Points, in no order, along strands that fork, close into loops and pass close to each other.
In the rows, zero is written as 100.
Points whose rows are less than 112 apart are linked; no others are. Some points are linked to none.
Tiv: 123,77,80,119,70,85,124,119,71,93,115,86,102,75,77,104,72,145,113,98,75,96,109,64,74,60,93,89,118,88,97,99,95,90,125,70,106,101,127,95,111,71,112,99,105
gizu: 83,110,97,123,116,87,74,120,113,117,67,69,100,114,71,67,134,97,121,105,61,107,98,123,69,117,80,81,101,59,118,115,114,98,82,86,110,104,56,115,95,104,106,120,117
gidu: 107,89,84,112,59,92,72,111,83,100,90,97,101,85,94,138,79,118,116,90,85,115,120,57,97,91,105,116,120,125,83,112,122,105,112,85,95,105,140,95,89,64,122,65,119
Gif: 54,118,93,85,87,119,80,70,98,97,91,84,106,111,84,74,103,91,73,79,88,70,115,71,103,118,63,95,98,126,119,121,80,100,71,145,108,74,64,104,65,144,109,118,100
sorap: 110,104,88,81,101,104,133,103,101,93,129,90,87,72,86,107,87,79,78,101,122,82,81,90,63,71,86,94,106,104,105,88,103,116,65,67,132,84,76,88,89,92,131,118,72
Pul: 93,65,88,104,124,97,92,109,90,85,94,114,97,133,122,62,124,111,106,139,98,69,107,89,95,103,45,73,108,123,126,91,103,116,141,73,105,114,74,106,70,119,117,104,94
Pefi: 106,77,137,87,93,97,71,98,94,98,107,114,86,105,113,104,121,117,97,99,118,112,114,108,129,128,103,98,119,88,104,84,91,77,112,88,74,119,98,112,108,108,87,86,138
libip: 97,107,110,133,84,94,95,84,89,94,97,83,113,74,80,97,89,100,110,79,94,67,107,66,116,93,99,126,90,127,70,96,101,67,95,101,79,82,105,131,97,103,93,95,87
tek: 112,132,118,82,110,114,104,124,76,81,114,111,101,82,93,144,90,81,89,90,124,132,82,45,117,76,144,128,107,128,126,93,106,113,107,99,114,75,116,83,110,75,128,102,79
teko: 118,91,66,70,64,85,96,108,83,114,116,116,83,89,113,111,71,87,101,77,100,105,137,102,75,107,91,118,114,119,68,106,132,117,111,70,60,108,119,96,95,73,111,87,95
ruga: 82,95,118,110,106,92,132,107,119,84,102,116,132,115,100,68,120,108,73,92,102,80,139,66,128,154,83,93,106,120,106,105,123,59,134,132,80,77,101,120,119,114,90,124,80
kosur: 106,100,135,98,119,107,96,94,112,100,71,109,136,90,135,132,126,98,119,104,112,85,102,105,120,99,109,78,123,123,127,86,65,92,105,113,112,121,115,65,87,140,99,107,96
butu: 67,91,101,118,104,85,111,99,74,79,132,106,47,149,96,62,63,101,88,128,85,111,92,78,70,101,93,104,99,116,103,92,120,86,125,128,77,105,78,113,96,63,91,118,94
Kimog: 62,82,93,110,125,86,88,100,97,95,155,89,37,97,63,88,83,104,111,133,100,98,92,117,71,97,72,102,95,86,78,90,85,98,115,58,90,92,73,108,76,67,107,113,107
nuze: 142,111,128,99,125,105,115,100,123,89,72,141,135,108,119,107,121,101,95,106,73,106,94,121,116,98,144,93,93,140,109,91,90,109,124,114,108,117,135,91,123,91,84,94,54
bor: 93,122,89,87,80,123,114,110,94,100,125,82,99,70,78,112,98,94,90,88,106,93,82,107,90,76,69,88,121,72,116,109,92,117,63,66,120,85,73,76,100,109,129,91,100
Musek: 107,78,71,93,80,97,88,103,48,97,114,130,87,93,94,94,78,85,65,112,95,81,108,90,50,55,91,101,109,125,97,98,86,116,118,91,119,117,98,99,77,86,107,99,88
lano: 100,113,79,107,91,100,108,126,77,112,104,97,112,79,89,95,108,112,118,94,75,103,100,107,81,77,71,92,117,91,114,113,108,100,96,81,116,102,93,90,97,112,114,83,113
nilup: 85,133,100,90,95,126,68,99,131,82,47,87,115,110,94,71,121,67,127,88,121,118,98,103,117,104,90,79,81,128,120,131,125,123,68,97,145,101,47,95,83,115,123,107,99
pivep: 100,99,129,73,114,121,105,56,126,82,101,109,86,156,114,94,100,114,81,115,103,77,80,92,127,110,89,75,99,117,111,76,106,119,54,120,126,93,72,92,93,135,107,101,73
devug: 108,107,96,119,85,114,121,107,100,113,115,86,100,95,105,64,100,139,106,89,82,118,99,108,149,94,86,112,81,84,107,98,107,74,128,90,61,98,120,125,124,85,86,78,120
rodok: 93,132,93,86,89,131,120,84,112,95,99,97,103,72,103,89,97,63,69,76,157,79,82,99,140,90,90,101,90,112,110,99,74,94,85,100,112,75,75,103,100,122,114,111,87
sugo: 101,97,82,112,91,113,88,76,113,96,106,81,85,86,88,86,88,82,102,101,127,88,74,111,91,63,98,121,63,100,67,106,106,112,80,86,112,100,97,133,88,86,101,91,99
gona: 102,104,97,77,112,109,60,98,131,120,88,91,108,81,125,149,102,103,119,89,120,132,95,106,87,74,127,86,101,112,99,101,117,126,90,82,114,119,135,69,100,107,117,96,141
kobiz: 89,117,85,120,113,108,104,102,140,96,108,80,85,91,84,85,122,84,112,138,94,63,75,161,90,124,73,69,93,86,67,108,88,106,129,59,86,105,86,96,97,65,114,116,101
Mosa: 127,86,89,53,93,90,134,97,77,117,109,135,104,104,137,112,87,79,72,85,100,86,123,136,85,132,91,95,129,116,91,67,101,101,103,98,73,121,104,79,95,110,70,113,54
zuf: 88,79,89,98,78,95,58,99,69,98,94,111,85,115,89,112,81,75,97,99,110,140,97,94,79,84,116,129,91,105,88,125,110,130,92,118,119,123,100,101,81,94,89,65,126
kogap: 124,117,105,59,126,104,84,106,103,121,104,85,83,80,115,141,99,113,74,92,98,141,72,140,114,80,153,105,78,94,107,71,110,115,86,118,96,94,126,106,119,90,98,99,132
Futo: 96,137,116,131,104,108,113,115,117,92,82,88,119,115,112,108,102,119,122,113,68,149,72,101,120,63,141,111,99,108,126,114,117,94,117,121,116,117,93,98,124,81,105,95,101
pon: 106,114,83,108,65,118,69,81,99,76,59,101,99,123,102,116,86,84,91,116,92,87,96,71,110,104,95,116,97,166,74,119,126,124,119,116,92,98,108,131,90,57,113,69,85
Lofon: 127,92,128,85,99,93,75,104,80,101,97,96,100,89,91,121,125,109,104,113,90,100,87,125,108,107,116,98,111,71,96,83,78,88,117,83,89,104,101,141,107,114,85,102,128
Koto: 76,90,90,97,107,111,77,101,92,95,73,117,115,134,110,58,135,105,96,114,73,79,114,109,94,93,58,64,108,101,139,97,91,122,98,103,123,111,53,86,76,133,110,89,98
Sudad: 80,101,136,65,106,116,91,81,141,106,99,119,108,80,106,110,118,93,82,96,77,142,105,151,106,125,124,135,89,97,129,81,128,84,70,81,77,129,54,103,95,121,72,111,83
fuda: 77,115,94,111,64,117,84,72,93,78,82,68,92,124,98,116,74,81,115,100,107,83,74,73,91,100,94,106,99,144,82,98,133,104,83,123,83,93,94,120,80,66,109,72,83
Tavu: 104,102,112,144,112,81,120,100,107,95,93,106,121,94,93,60,108,115,91,98,76,73,114,71,103,107,89,103,94,120,92,102,97,53,128,106,81,82,105,132,111,101,92,117,79
dav: 127,113,128,90,128,102,98,114,143,79,50,123,137,99,110,108,141,76,90,104,75,95,105,147,122,99,152,91,97,146,106,103,90,121,111,118,146,108,93,78,115,112,95,93,85
Dibet: 102,88,97,116,106,81,75,120,104,107,91,70,90,121,82,80,129,128,126,122,63,109,94,123,88,105,85,98,94,61,88,108,125,106,102,79,98,88,93,148,106,95,97,102,133
guraz: 112,118,111,92,82,94,102,125,91,100,96,109,119,39,93,137,113,43,82,87,113,90,108,80,91,96,125,132,119,115,112,114,101,85,101,73,104,88,84,99,83,91,111,113,91
Tul: 90,96,121,111,104,96,83,85,105,103,100,99,121,84,111,122,87,102,130,89,97,99,102,81,125,103,123,136,84,130,85,94,112,84,93,94,87,115,116,108,94,117,88,88,90
bobu: 96,105,101,89,91,115,103,93,89,94,96,107,97,115,140,124,77,94,105,100,135,128,88,79,124,84,136,105,97,132,114,88,108,113,110,136,107,109,128,90,97,87,99,87,104
zezu: 123,83,120,84,130,64,102,101,102,100,133,80,58,114,75,121,84,111,116,100,108,105,87,105,89,120,107,116,92,71,74,89,126,112,52,97,119,83,104,119,127,111,89,109,108
Momeb: 130,103,92,79,101,91,143,100,96,97,98,137,120,114,126,91,94,76,80,112,90,68,111,112,80,123,90,86,110,134,94,83,104,108,107,115,90,113,122,99,105,102,74,112,33
lofes: 124,103,114,84,113,121,129,101,93,92,107,105,92,92,130,136,90,91,104,96,160,124,73,88,116,93,141,93,97,92,106,90,79,104,105,105,89,101,144,60,119,76,112,95,80
tomu: 116,93,72,117,74,62,122,129,60,103,117,110,104,72,86,98,65,123,120,73,87,93,129,62,88,102,92,106,106,101,84,105,122,102,123,94,105,88,122,84,127,84,115,107,103
tas: 112,96,102,80,106,108,119,65,109,112,102,114,82,110,105,112,81,81,52,86,127,75,89,119,104,111,101,90,97,78,87,93,56,109,55,134,103,92,99,66,108,136,80,112,91
kasap: 90,136,93,104,111,126,103,80,130,107,112,92,101,98,88,62,110,104,66,90,127,76,89,122,137,97,81,87,86,84,82,111,71,100,87,108,112,82,83,115,119,113,108,112,109
dul: 110,66,77,112,99,92,108,115,91,81,89,115,99,105,117,85,114,63,104,139,118,76,95,104,85,94,69,93,105,118,109,114,92,119,151,66,105,129,94,99,82,99,107,95,97
Guk: 71,97,75,118,103,105,112,104,120,100,148,66,64,86,63,98,103,101,113,130,87,72,86,135,79,113,71,101,84,87,66,105,107,110,119,41,70,91,106,104,81,40,109,105,98
kom: 100,128,117,85,105,130,122,75,87,75,118,106,97,90,91,109,97,72,62,94,143,62,81,60,136,113,90,94,110,107,109,99,46,91,94,106,107,68,87,84,98,126,108,119,65
fupe: 75,109,109,110,87,84,112,108,110,96,82,105,137,103,103,101,113,81,91,76,95,89,125,88,127,165,63,95,127,127,99,113,107,70,111,125,80,91,102,90,98,120,85,100,99
leri: 121,96,146,105,111,103,107,106,89,94,90,129,119,107,129,92,121,127,123,117,103,105,114,82,117,111,95,68,126,107,143,88,81,82,113,111,106,110,114,79,101,124,95,103,84
radul: 67,95,86,96,96,118,123,84,108,112,128,115,104,100,97,58,98,124,60,91,84,83,116,130,123,125,49,91,97,67,103,102,56,99,96,102,93,102,75,81,95,151,84,115,101
tukov: 122,86,68,98,82,75,141,124,94,98,112,109,95,93,106,120,57,98,116,98,119,107,101,63,70,96,104,103,100,101,73,103,127,111,112,97,108,88,139,92,114,74,104,99,74
tabi: 144,110,86,98,98,84,127,111,129,101,112,85,68,84,95,109,85,75,92,110,114,102,94,98,68,92,113,122,110,96,60,113,124,109,115,80,79,84,116,130,120,34,110,121,81
rel: 140,81,96,76,104,91,133,112,81,109,93,159,113,102,133,83,98,92,65,89,132,117,133,94,113,119,126,98,93,115,102,93,77,104,145,131,97,103,145,85,119,98,72,108,66
tekek: 87,101,119,102,74,102,117,91,72,102,144,76,68,86,81,115,67,110,118,74,124,78,96,94,115,117,100,110,94,51,84,88,86,77,92,83,63,86,113,88,114,85,87,100,105
kini: 147,107,114,116,115,73,129,110,121,86,106,69,74,86,76,113,97,92,128,130,98,104,69,95,70,99,119,118,92,80,77,110,117,93,117,72,96,77,124,142,133,55,93,130,77
tela: 126,85,126,76,114,92,137,107,112,113,92,147,133,84,121,106,123,106,61,73,109,111,134,123,116,128,133,91,107,99,103,88,79,76,126,140,91,105,135,90,128,115,68,112,80
Sema: 79,111,92,116,108,113,74,99,106,83,77,82,102,116,79,81,118,69,118,98,133,108,85,107,111,95,83,100,83,81,99,135,104,126,67,88,139,104,51,101,84,115,120,88,110
Nolol: 76,118,73,111,95,109,132,104,86,108,134,103,86,100,98,72,85,112,68,88,93,81,118,112,106,128,38,66,119,76,110,98,71,86,106,103,97,92,98,49,106,121,101,122,115
Buge: 73,148,84,54,87,154,100,102,105,97,98,92,103,103,101,97,89,93,108,76,112,111,98,93,111,124,76,104,95,148,141,104,140,130,91,129,126,88,78,100,84,112,115,89,95
savi: 88,138,69,36,88,152,104,89,114,103,97,108,98,96,119,96,91,87,89,64,122,125,92,126,121,84,102,98,79,143,121,83,121,131,72,102,113,93,82,89,98,111,119,90,80
bara: 84,110,90,117,67,101,67,102,106,110,71,98,120,103,127,147,74,122,121,96,92,134,121,63,109,93,111,108,112,146,94,110,130,111,119,117,103,119,160,72,91,74,110,90,130
Kani: 119,115,77,103,105,91,137,117,89,121,131,112,102,93,96,75,96,134,82,86,95,78,126,116,106,127,61,66,114,65,90,103,79,94,115,105,105,91,138,72,128,106,100,121,111
Fiseb: 112,107,123,104,136,82,102,107,85,84,120,92,88,100,73,139,83,80,122,97,129,123,67,79,104,122,127,136,81,77,93,113,113,116,57,98,128,89,110,94,117,99,98,99,86
dap: 133,107,103,98,139,82,132,84,102,101,107,105,90,84,91,103,90,74,84,91,108,78,79,103,88,101,109,115,80,89,92,100,76,105,57,119,123,84,102,87,113,131,92,118,68
fil: 117,146,92,98,103,118,119,99,118,85,89,111,108,102,105,83,106,78,80,81,144,91,102,93,146,91,116,96,84,133,94,104,90,116,105,124,122,75,108,109,128,88,121,96,83
Der: 123,125,140,92,119,111,100,121,74,84,117,115,111,65,94,137,108,100,102,88,120,107,91,61,117,85,134,105,126,106,138,92,68,74,116,84,107,79,109,74,115,101,118,105,93
notif: 79,93,80,104,82,106,87,109,85,93,66,89,99,88,113,76,116,54,109,106,121,105,84,89,81,65,88,88,106,98,142,105,89,85,121,94,106,113,47,108,70,123,104,100,116
livo: 70,137,101,85,108,123,92,98,127,99,83,86,120,121,105,101,112,92,135,90,104,122,96,93,133,103,90,100,91,130,132,120,129,131,63,117,157,86,72,81,82,134,124,97,94
Pifus: 87,95,108,105,86,84,78,109,99,104,77,107,124,113,97,108,127,94,111,82,79,109,139,103,108,159,68,90,128,113,108,111,127,82,95,101,77,117,108,72,94,117,100,84,126
dad: 107,115,87,112,88,85,126,104,77,127,127,94,105,100,94,75,82,129,87,80,58,89,114,125,81,119,83,87,102,61,79,97,95,82,92,136,81,96,133,98,126,92,79,117,109
kote: 134,86,74,92,124,80,117,110,108,130,97,138,109,94,117,98,88,109,84,87,113,120,105,101,108,75,143,119,55,103,91,101,109,122,99,132,138,96,149,101,124,113,86,93,106
samop: 94,72,72,113,94,80,81,108,62,104,104,109,89,112,90,89,79,86,93,99,130,107,107,75,81,77,96,107,89,85,90,125,95,117,107,117,140,107,110,99,90,109,101,85,139
ruv: 119,111,113,85,87,111,72,106,111,115,82,77,118,78,116,138,129,115,128,121,72,118,77,145,106,95,127,88,104,87,96,89,102,104,107,79,87,124,126,127,99,99,87,94,134
pese: 106,116,101,111,109,105,95,105,130,107,90,88,110,94,106,95,113,125,123,104,101,134,83,104,125,67,123,101,88,97,113,110,121,97,103,96,116,98,96,128,119,99,107,84,126
sol: 115,99,93,90,100,91,89,111,79,89,112,102,90,97,76,140,73,72,90,88,125,133,95,86,90,86,135,147,89,105,81,116,119,139,69,116,127,96,111,93,99,72,103,81,92
ziten: 72,80,106,105,76,115,74,95,105,111,79,106,114,114,136,104,100,124,119,106,105,130,128,82,126,114,100,104,87,124,121,102,137,97,128,113,86,132,138,75,76,102,98,86,133
kup: 126,75,85,107,112,69,141,116,116,82,128,90,98,93,93,123,71,79,109,113,133,72,90,55,45,100,105,85,100,95,66,106,113,119,93,80,115,71,129,80,110,77,110,121,61
dun: 114,78,100,96,84,99,90,92,77,107,91,110,103,95,108,113,108,86,100,107,126,67,102,109,83,96,84,78,120,87,95,92,68,106,92,97,108,119,111,78,86,113,97,87,111
Bafak: 85,124,119,65,113,129,87,111,70,94,122,113,101,97,121,144,76,102,100,83,126,127,107,61,127,86,124,135,98,144,125,77,107,128,116,108,112,93,131,67,92,97,119,111,90
peg: 82,115,70,119,118,94,84,104,88,110,116,107,81,92,76,78,106,105,79,122,56,91,94,130,44,93,79,57,125,110,91,97,84,84,101,97,98,101,69,93,87,69,114,121,102
Nibub: 82,96,96,101,108,109,77,101,106,109,107,77,97,99,91,109,106,81,131,101,124,112,80,126,129,112,99,126,70,52,100,118,96,121,74,82,123,108,79,113,90,133,93,83,133
masik: 90,123,58,134,116,94,120,116,90,118,139,97,92,64,69,82,83,113,82,119,70,84,87,116,70,93,90,72,97,89,73,103,77,78,114,103,100,81,111,101,93,65,110,127,100
Nabe: 114,95,85,118,83,76,110,135,79,109,96,78,108,68,89,119,93,129,142,102,56,119,101,87,68,74,94,108,130,88,113,106,120,87,121,64,110,105,101,96,103,91,113,86,120
bego: 84,90,123,128,126,82,83,96,125,96,94,64,63,141,82,80,118,118,135,125,83,99,79,105,88,98,76,98,111,77,93,99,117,98,102,70,83,97,70,139,97,65,112,94,109
nove: 119,78,91,82,94,100,115,99,73,83,115,108,83,84,104,103,73,89,93,107,125,77,90,65,78,62,105,112,99,131,107,84,106,110,100,80,110,92,91,109,83,97,112,100,76
Gusuv: 69,78,87,149,110,89,84,93,111,92,83,74,77,158,91,69,120,112,110,113,83,111,99,86,90,111,80,110,91,103,103,103,125,85,118,76,58,99,83,116,98,61,108,96,129
Vugon: 110,106,120,90,85,116,126,112,58,88,132,109,75,98,108,111,89,100,110,102,128,103,103,93,124,126,88,110,121,78,109,92,93,98,109,79,65,113,116,75,106,79,101,87,90
babag: 145,81,84,49,87,99,108,99,69,109,119,128,92,101,125,138,74,113,100,91,93,111,136,107,87,93,113,133,110,125,67,82,121,135,106,70,64,108,120,82,93,65,113,87,69
fak: 102,92,119,90,79,114,96,66,94,94,88,119,102,117,113,98,101,91,59,89,125,70,113,120,110,126,84,68,118,98,81,93,58,97,86,134,87,114,118,81,97,112,81,89,94
Das: 90,73,129,88,105,94,137,100,131,96,90,132,134,85,125,107,120,110,61,91,117,111,134,96,118,110,146,96,111,91,115,91,101,45,119,156,84,88,111,102,117,125,75,120,93
Giz: 113,89,98,81,99,86,62,111,93,110,108,89,98,76,88,156,91,115,124,87,103,118,110,88,85,96,127,118,119,103,80,106,127,121,82,70,116,104,130,93,95,93,115,89,138
levu: 79,91,92,156,66,97,108,99,80,102,69,64,109,124,112,95,94,108,130,103,85,112,88,85,95,85,100,98,88,93,122,100,98,65,111,130,63,103,110,89,81,90,83,77,119
Rof: 77,131,97,103,101,118,96,92,71,79,122,86,99,108,79,87,86,98,83,88,121,59,98,46,128,114,61,99,109,127,112,105,76,96,96,125,118,59,79,103,87,121,123,123,89
zuz: 118,130,100,110,88,97,120,117,102,93,95,92,89,105,97,122,83,105,112,106,67,154,84,100,90,84,121,124,119,116,89,115,138,103,104,109,103,114,107,113,132,51,102,86,94
foso: 73,76,134,103,103,76,134,100,118,82,112,121,120,100,85,75,122,119,69,87,90,93,149,74,118,136,110,111,109,74,102,108,99,40,110,138,86,78,91,110,123,129,86,126,92
git: 143,99,111,62,125,98,89,96,89,106,108,124,91,96,108,145,90,127,101,95,82,122,101,114,104,94,128,123,101,129,81,76,121,124,83,84,86,113,140,95,111,77,104,85,73
vuneb: 61,60,93,117,112,103,57,79,103,123,102,91,95,129,89,65,109,129,100,116,78,73,108,129,77,98,80,76,65,46,89,83,76,106,84,111,89,102,79,115,71,115,80,100,127
detor: 79,65,126,107,77,89,103,64,106,112,108,83,88,103,112,91,82,125,127,81,97,71,112,105,100,109,96,90,91,71,96,69,79,63,79,113,73,99,92,94,87,131,64,99,111
dut: 118,87,80,55,83,85,96,100,82,123,126,127,77,99,114,115,83,77,70,93,99,92,126,147,68,127,90,114,113,98,75,88,109,121,90,71,62,126,94,87,93,93,71,97,76
buka: 116,86,87,108,98,89,112,113,133,99,82,90,89,85,102,82,131,68,118,135,96,86,86,138,83,109,71,93,105,85,92,119,102,102,147,43,77,123,94,113,103,87,104,96,115
zun: 93,113,73,143,106,79,112,100,77,114,126,114,91,104,85,70,63,123,82,100,61,79,110,91,68,104,88,88,97,109,54,102,99,85,105,128,91,88,127,103,110,74,97,122,92
Fop: 90,104,121,104,108,101,86,97,117,114,96,81,115,94,93,130,121,97,134,101,105,93,89,118,143,136,81,109,106,66,102,106,87,100,77,71,110,111,88,97,93,145,93,88,115
Nozev: 77,108,115,96,75,115,63,108,101,108,90,102,110,110,108,109,112,128,120,86,76,144,127,94,118,133,92,104,119,128,115,99,137,84,104,80,59,124,113,83,97,92,109,71,136
Naz: 58,109,103,99,84,125,81,63,111,73,59,75,121,129,97,83,110,77,90,98,90,62,94,102,114,114,83,82,99,112,100,125,62,117,65,145,109,97,49,87,77,133,97,99,81
kor: 97,100,104,70,108,123,43,93,138,111,70,117,113,92,129,123,124,80,101,96,112,132,98,124,103,76,140,92,89,133,116,107,108,127,109,81,103,130,105,97,102,114,104,86,133
bepim: 84,111,90,133,67,106,119,107,83,112,91,86,115,90,107,84,85,125,117,87,61,115,94,93,111,84,92,115,97,114,118,90,114,61,117,106,64,101,106,100,100,85,88,81,107
dusa: 105,83,80,120,91,92,109,129,53,100,117,107,106,84,93,89,95,94,112,91,142,100,114,74,116,92,85,93,98,64,103,122,82,102,124,111,133,97,126,71,99,112,104,99,134
nugo: 138,91,116,77,122,85,112,109,100,101,131,115,78,122,92,111,89,133,108,99,82,122,102,112,94,114,109,108,107,100,90,86,132,113,69,92,101,102,120,110,131,88,94,90,88
dumin: 93,86,81,72,97,92,95,108,103,127,112,120,123,70,102,95,106,88,81,73,99,114,121,142,109,121,116,114,63,59,96,114,92,105,86,123,113,101,110,117,107,144,63,107,129
tanib: 71,80,83,120,125,98,75,91,132,126,80,76,103,107,105,56,117,106,116,101,114,81,110,101,94,81,71,77,76,56,111,102,84,96,80,78,113,84,53,118,78,150,116,114,116
mazim: 49,74,109,125,117,87,87,66,128,117,101,91,109,126,91,71,110,123,94,124,59,55,112,121,87,110,83,90,88,51,96,89,52,82,79,121,81,95,71,108,68,126,78,117,94
Sila: 72,105,95,139,86,112,98,94,71,79,79,65,100,135,94,98,102,92,117,105,110,96,78,76,92,88,80,90,98,103,103,107,100,100,95,129,92,104,88,94,77,85,110,75,104
mer: 91,70,133,98,87,90,73,109,108,102,93,112,104,107,114,100,124,118,109,111,74,132,125,97,127,129,115,116,119,100,118,97,130,59,135,79,60,130,98,113,103,90,90,81,140
fub: 93,120,71,50,96,153,78,96,135,109,100,100,93,70,117,106,96,104,109,72,125,150,88,115,108,44,115,98,74,136,118,94,115,129,75,80,111,105,100,100,106,109,133,81,110
medeg: 91,124,111,75,117,130,67,89,142,110,83,109,105,84,117,94,116,102,88,95,98,154,92,119,121,56,140,122,69,128,126,96,130,105,97,92,115,117,89,113,113,101,112,100,121
mak: 103,94,142,114,141,92,92,93,94,91,118,80,74,145,77,92,100,135,127,129,91,90,75,105,101,104,80,90,112,43,97,85,85,106,75,85,103,93,73,125,118,100,98,103,93
foton: 117,75,77,80,90,102,73,100,89,97,87,118,87,108,106,94,109,92,88,114,111,100,93,116,54,58,95,63,118,101,105,98,88,126,104,96,117,121,90,95,88,108,107,78,116
ziza: 135,98,107,88,95,89,101,128,73,97,111,115,91,58,89,121,111,78,81,95,127,92,103,69,100,80,129,110,125,87,111,103,89,86,125,70,108,85,101,107,115,86,114,108,124
degi: 82,71,84,121,114,77,86,116,95,119,71,77,108,97,118,82,111,92,141,103,106,103,95,88,77,67,93,91,98,72,134,103,99,82,102,90,114,103,61,107,69,139,100,88,124
sopu: 123,90,73,79,119,94,106,114,100,130,109,100,100,81,115,124,87,116,99,104,93,149,87,132,101,68,146,121,61,86,102,95,115,122,100,104,132,103,131,111,116,112,86,99,128
Bak: 77,56,111,100,95,88,103,64,127,106,107,100,103,122,120,69,95,133,103,109,89,61,121,98,94,97,82,82,98,57,111,69,77,76,66,116,96,98,75,96,82,161,89,109,100
raf: 111,121,83,101,82,122,98,86,121,77,67,109,121,109,104,87,98,70,84,99,123,74,103,92,123,100,111,109,78,164,76,109,117,124,114,134,114,89,107,122,94,89,103,91,68
pipu: 128,72,77,94,97,91,128,106,103,122,100,146,107,118,132,67,93,106,82,102,124,112,123,105,123,96,114,95,72,93,95,106,106,116,132,133,111,116,148,101,118,102,80,96,99
nur: 97,108,66,119,90,102,102,105,64,90,112,107,103,97,88,89,87,104,79,121,64,71,93,101,43,76,67,69,124,128,99,100,89,110,116,112,106,110,100,82,75,73,115,105,83
sotu: 117,100,91,83,89,130,95,95,127,98,87,73,114,76,123,157,95,113,121,113,98,121,68,146,91,61,138,94,91,93,92,98,107,137,107,67,101,134,141,92,102,79,108,84,119
lamut: 98,75,117,93,88,72,115,106,121,104,95,133,121,86,118,89,105,96,64,95,94,124,141,83,107,108,149,119,102,112,107,96,135,44,136,125,85,106,100,126,116,98,78,113,99
tolub: 98,108,132,101,109,91,102,102,88,94,103,119,109,112,94,87,113,112,92,97,78,103,109,87,112,110,94,96,127,87,123,97,69,85,81,126,110,99,73,103,108,131,89,106,97
dosel: 67,79,97,119,118,95,71,111,108,104,62,95,124,120,94,63,149,104,112,108,55,107,130,96,92,111,73,95,103,76,144,99,106,94,92,81,96,103,42,108,75,126,113,91,102
dudu: 135,93,111,115,97,81,117,86,116,93,98,87,76,74,86,117,85,83,135,111,99,87,76,73,91,101,133,153,66,95,69,106,112,87,121,50,81,83,127,138,116,69,84,103,63
dip: 120,107,112,104,120,71,121,92,111,97,124,83,73,94,76,119,79,72,95,101,125,68,78,81,64,104,101,103,104,93,71,101,101,99,62,76,114,72,98,90,102,89,110,132,66
Lek: 96,69,55,149,96,117,79,108,84,91,63,67,119,134,85,84,123,140,123,107,82,108,103,99,87,77,62,75,89,103,112,103,100,128,108,75,92,107,113,83,87,85,113,64,129
favid: 126,119,131,78,89,119,121,118,68,97,112,117,102,77,113,143,107,90,93,84,131,100,105,83,118,118,124,93,133,87,120,85,75,87,100,82,76,100,128,54,116,80,109,107,82
Femu: 86,98,87,95,74,96,75,109,89,95,77,101,120,62,95,93,117,48,89,81,114,91,114,88,91,106,86,111,107,123,110,113,96,74,113,88,98,105,75,108,74,123,100,105,105
deg: 103,108,121,96,121,97,99,89,132,92,57,105,144,83,107,123,140,96,105,100,69,87,100,115,101,93,123,95,116,135,113,100,68,104,76,123,127,108,82,83,88,141,95,102,82
Mor: 71,83,71,109,108,107,54,91,118,117,100,90,81,112,84,59,99,103,101,98,100,98,93,110,59,76,78,68,65,76,90,113,100,108,73,96,106,103,72,113,87,120,109,101,125
tepum: 118,85,128,123,112,81,87,89,99,98,99,91,93,83,99,133,81,97,138,104,110,109,82,64,114,103,151,140,79,107,87,97,102,68,118,84,87,101,126,121,114,98,80,103,94
puf: 78,116,122,111,116,92,82,93,94,107,105,95,98,121,77,76,116,103,74,100,77,96,101,112,101,108,96,100,111,43,103,107,58,96,69,133,111,92,52,119,100,119,93,121,120
biz: 145,132,110,82,96,116,122,98,96,86,74,133,127,115,128,118,101,100,93,100,79,86,100,98,100,111,125,80,114,158,101,80,106,114,124,125,88,102,132,94,119,70,92,99,30
Loz: 91,107,133,114,115,102,113,84,121,90,81,97,126,115,86,93,129,99,104,109,71,79,98,118,135,134,66,102,118,88,108,117,72,101,86,91,106,111,65,95,99,140,90,99,76
Dirat: 83,92,87,125,133,88,105,93,100,79,145,94,48,114,71,64,66,106,95,139,108,123,76,89,70,74,97,102,99,115,79,102,100,100,115,101,110,95,77,121,85,51,109,123,86
mebun: 100,108,128,97,130,92,83,97,93,101,105,82,89,138,70,95,116,125,97,117,68,112,79,122,103,96,112,99,94,36,105,89,92,115,51,127,125,77,66,134,113,110,96,103,120
zanu: 75,94,111,132,94,82,110,107,81,89,118,87,69,153,94,71,100,105,101,118,72,107,97,96,71,125,72,96,118,100,105,87,127,77,113,106,58,111,89,94,94,68,89,100,113
bubu: 100,122,89,122,113,121,122,94,125,111,118,78,101,101,100,55,101,137,95,93,112,87,81,121,140,91,89,83,69,67,79,106,90,82,107,110,84,80,112,138,130,92,99,103,114
vud: 137,131,91,92,92,98,120,116,99,97,93,87,89,90,90,134,95,75,90,107,95,131,76,119,101,93,143,129,103,88,80,120,117,123,109,98,95,97,117,123,127,34,107,94,104
Zeti: 48,90,111,120,108,102,91,59,124,83,77,92,122,131,82,65,119,106,66,117,64,63,112,111,100,119,92,88,106,86,91,123,52,98,77,151,91,97,55,101,74,122,91,124,73
puda: 82,93,126,92,78,78,108,73,106,120,119,63,66,94,89,111,77,98,127,77,121,58,96,116,104,130,95,95,99,45,81,73,71,59,98,91,72,82,102,100,106,121,61,115,123

A piece is two or more points that can be reached from each other along the links. Count, over all rows, the pieces, the separate loops (a circle has one, a figure eight two, a Y none), the forks (points with three links) and the tips (points with one).
pieces: 3
loops: 8
forks: 14
tips: 4

A fork is a point with three links, a tip a point with one. Leave the first point through the second and follow the links. Name the first fork or tip that comes.
teko / dut: tolub
radul / Nolol: Musek
tepum / dudu: medeg
butu / Dirat: bego
ziza / guraz: mazim
Momeb / Mosa: dusa
pon / fuda: rodok
medeg / pese: ruga
vuneb / Mor: Der
Musek / nur: radul
